Points, in no order, along strands that fork and pass close to each other.
In the rows, zero is written as 128.
Points whose rows are less than 31 apart are linked; no others are.
Z_275: 128	119	164	127	98	102	127	118	137	114
Z_529: 109	111	93	167	68	131	102	97	128	108
Z_435: 147	114	201	126	141	114	141	136	132	129
Z_181: 128	168	59	128	149	157	150	172	95	135
Z_624: 154	122	204	129	152	118	151	150	122	131
Z_834: 140	107	196	124	107	103	123	116	142	121
Z_970: 121	112	118	150	67	111	100	86	130	102
Z_118: 130	123	143	115	146	113	136	145	129	139
Z_188: 161	125	182	115	179	132	143	153	117	145
Z_222: 135	173	68	112	150	158	149	178	100	142
Z_972: 119	126	130	120	131	109	140	138	131	130
Z_4: 137	116	120	182	74	139	116	118	102	103
Z_799: 145	161	145	161	138	136	179	168	94	109
Z_122: 150	150	127	86	172	177	121	156	132	164
Z_89: 127	119	114	172	75	136	115	110	113	103
Z_340: 145	163	101	92	155	161	134	179	115	158
Z_158: 142	112	149	142	72	102	107	95	120	98
Z_409: 110	130	113	126	125	112	138	134	131	124
Z_108: 138	140	145	161	97	130	148	132	110	100
Z_355: 146	138	129	73	180	168	96	97	157	155
Z_535: 153	123	172	143	83	106	125	112	114	98
Z_130: 155	128	188	123	166	122	153	159	115	138
Z_237: 101	115	119	120	107	99	117	111	153	127
Z_483: 98	134	66	184	116	164	151	160	106	128
Z_460: 99	143	39	161	133	157	143	154	106	131
Z_500: 158	113	173	100	190	136	117	112	133	144
Z_552: 116	112	99	173	69	136	106	106	119	108
Z_667: 155	130	195	137	103	110	144	134	119	107
Z_482: 131	111	137	140	70	102	103	90	129	102
Z_844: 155	154	127	91	169	171	131	170	123	162
Z_704: 139	172	81	98	149	159	140	179	109	150
Z_137: 143	117	137	80	181	142	89	87	155	153
Z_445: 95	120	93	143	82	114	110	93	147	112
Z_910: 137	157	133	166	132	140	175	162	96	109
Z_56: 95	123	88	152	86	125	120	105	138	110
Z_311: 91	118	87	113	119	99	112	113	153	139
Z_522: 149	118	133	186	77	139	120	122	92	100
Z_895: 94	138	51	169	128	157	147	153	110	128
Z_447: 151	129	145	176	84	136	132	125	95	95
Z_666: 145	150	127	80	175	185	114	140	144	163
Z_719: 145	108	193	124	94	100	117	111	138	114
Z_36: 126	119	153	131	86	102	119	107	136	110
Z_293: 167	119	182	105	193	141	127	126	124	144
Z_671: 106	150	39	112	135	137	124	144	122	142
Z_982: 101	149	35	142	136	150	136	149	110	134
Z_769: 105	118	121	130	89	102	118	103	148	116
Z_194: 160	117	169	92	194	141	112	102	136	142
Z_338: 139	121	184	128	132	110	144	139	130	126
Z_787: 112	144	90	146	132	132	154	146	113	118
Z_489: 106	106	108	98	141	105	99	114	157	156
Z_148: 106	113	99	154	67	116	101	88	138	107
Z_77: 134	124	162	122	139	112	144	146	127	130
Z_202: 101	130	80	186	100	161	144	149	112	120
Z_404: 112	89	153	108	143	103	98	95	166	147
Z_651: 143	149	129	70	182	182	105	106	161	156
Z_925: 106	137	66	109	135	120	123	139	129	141
Z_495: 145	129	132	73	182	155	89	85	159	153
Z_745: 139	150	124	75	178	187	107	121	156	161
Z_851: 128	97	183	116	136	107	118	113	151	134
Z_8: 120	133	133	140	110	116	146	129	126	111
Z_649: 122	88	168	108	154	108	100	86	164	144
Z_698: 114	96	139	104	147	106	102	107	158	150
Z_507: 105	130	84	110	133	111	124	132	135	140
Z_448: 150	160	114	93	162	165	134	178	117	160
Z_523: 99	132	87	154	108	129	136	123	128	114
Z_149: 116	118	138	130	86	104	118	104	142	112
Z_710: 147	137	149	167	90	133	143	127	102	96
Z_788: 124	128	149	133	105	110	139	127	132	113
Z_203: 165	122	181	110	188	139	133	140	119	147
Z_673: 141	106	148	91	181	130	98	92	150	150
Z_733: 147	122	159	145	79	108	120	108	114	97
Z_51: 108	130	97	116	132	110	131	133	133	134
Z_557: 125	149	116	159	128	138	167	155	103	111
Z_880: 100	147	32	129	135	141	129	142	118	137
Z_144: 116	147	94	156	132	140	160	151	107	116
Z_632: 129	140	140	152	106	125	151	133	116	104
Z_618: 154	125	188	135	93	107	135	123	119	106
Z_66: 148	129	194	133	116	111	148	141	124	116
Z_412: 134	98	158	101	173	121	103	98	150	149
Z_243: 124	103	164	113	144	108	120	121	146	141
Z_415: 145	151	164	149	126	124	170	157	105	110
Z_379: 150	159	160	152	138	128	179	168	97	113
Z_250: 134	106	190	121	123	106	126	119	145	129
Z_599: 103	137	84	151	119	131	145	134	121	116
Z_283: 118	102	125	98	154	113	98	109	156	158
Z_956: 98	128	87	162	95	136	132	119	129	112
Z_400: 121	162	51	147	146	161	152	169	94	132
Z_573: 118	105	143	109	145	108	116	123	148	146
Z_984: 98	121	102	120	113	102	121	116	148	129
Z_304: 141	142	163	143	121	119	161	148	115	112
Z_129: 130	90	162	103	170	114	99	86	158	145
Z_306: 109	148	52	105	136	131	122	144	125	144
Z_163: 98	110	100	104	127	99	105	115	157	148

A fork is a point with three links. Follow the links from the first point to the second and name the forks in between, in order.
Z_599 / Z_970 => Z_148
Z_673 / Z_243 => Z_698
Z_409 / Z_130 => Z_338

Follow the links from the first point to the second, and from the first to the third. Name the last point that the two ways share.
Z_89 / Z_733 / Z_956 => Z_148
Z_243 / Z_129 / Z_163 => Z_698
Z_409 / Z_667 / Z_624 => Z_338
Z_851 / Z_163 / Z_129 => Z_698
Z_158 / Z_4 / Z_523 => Z_148
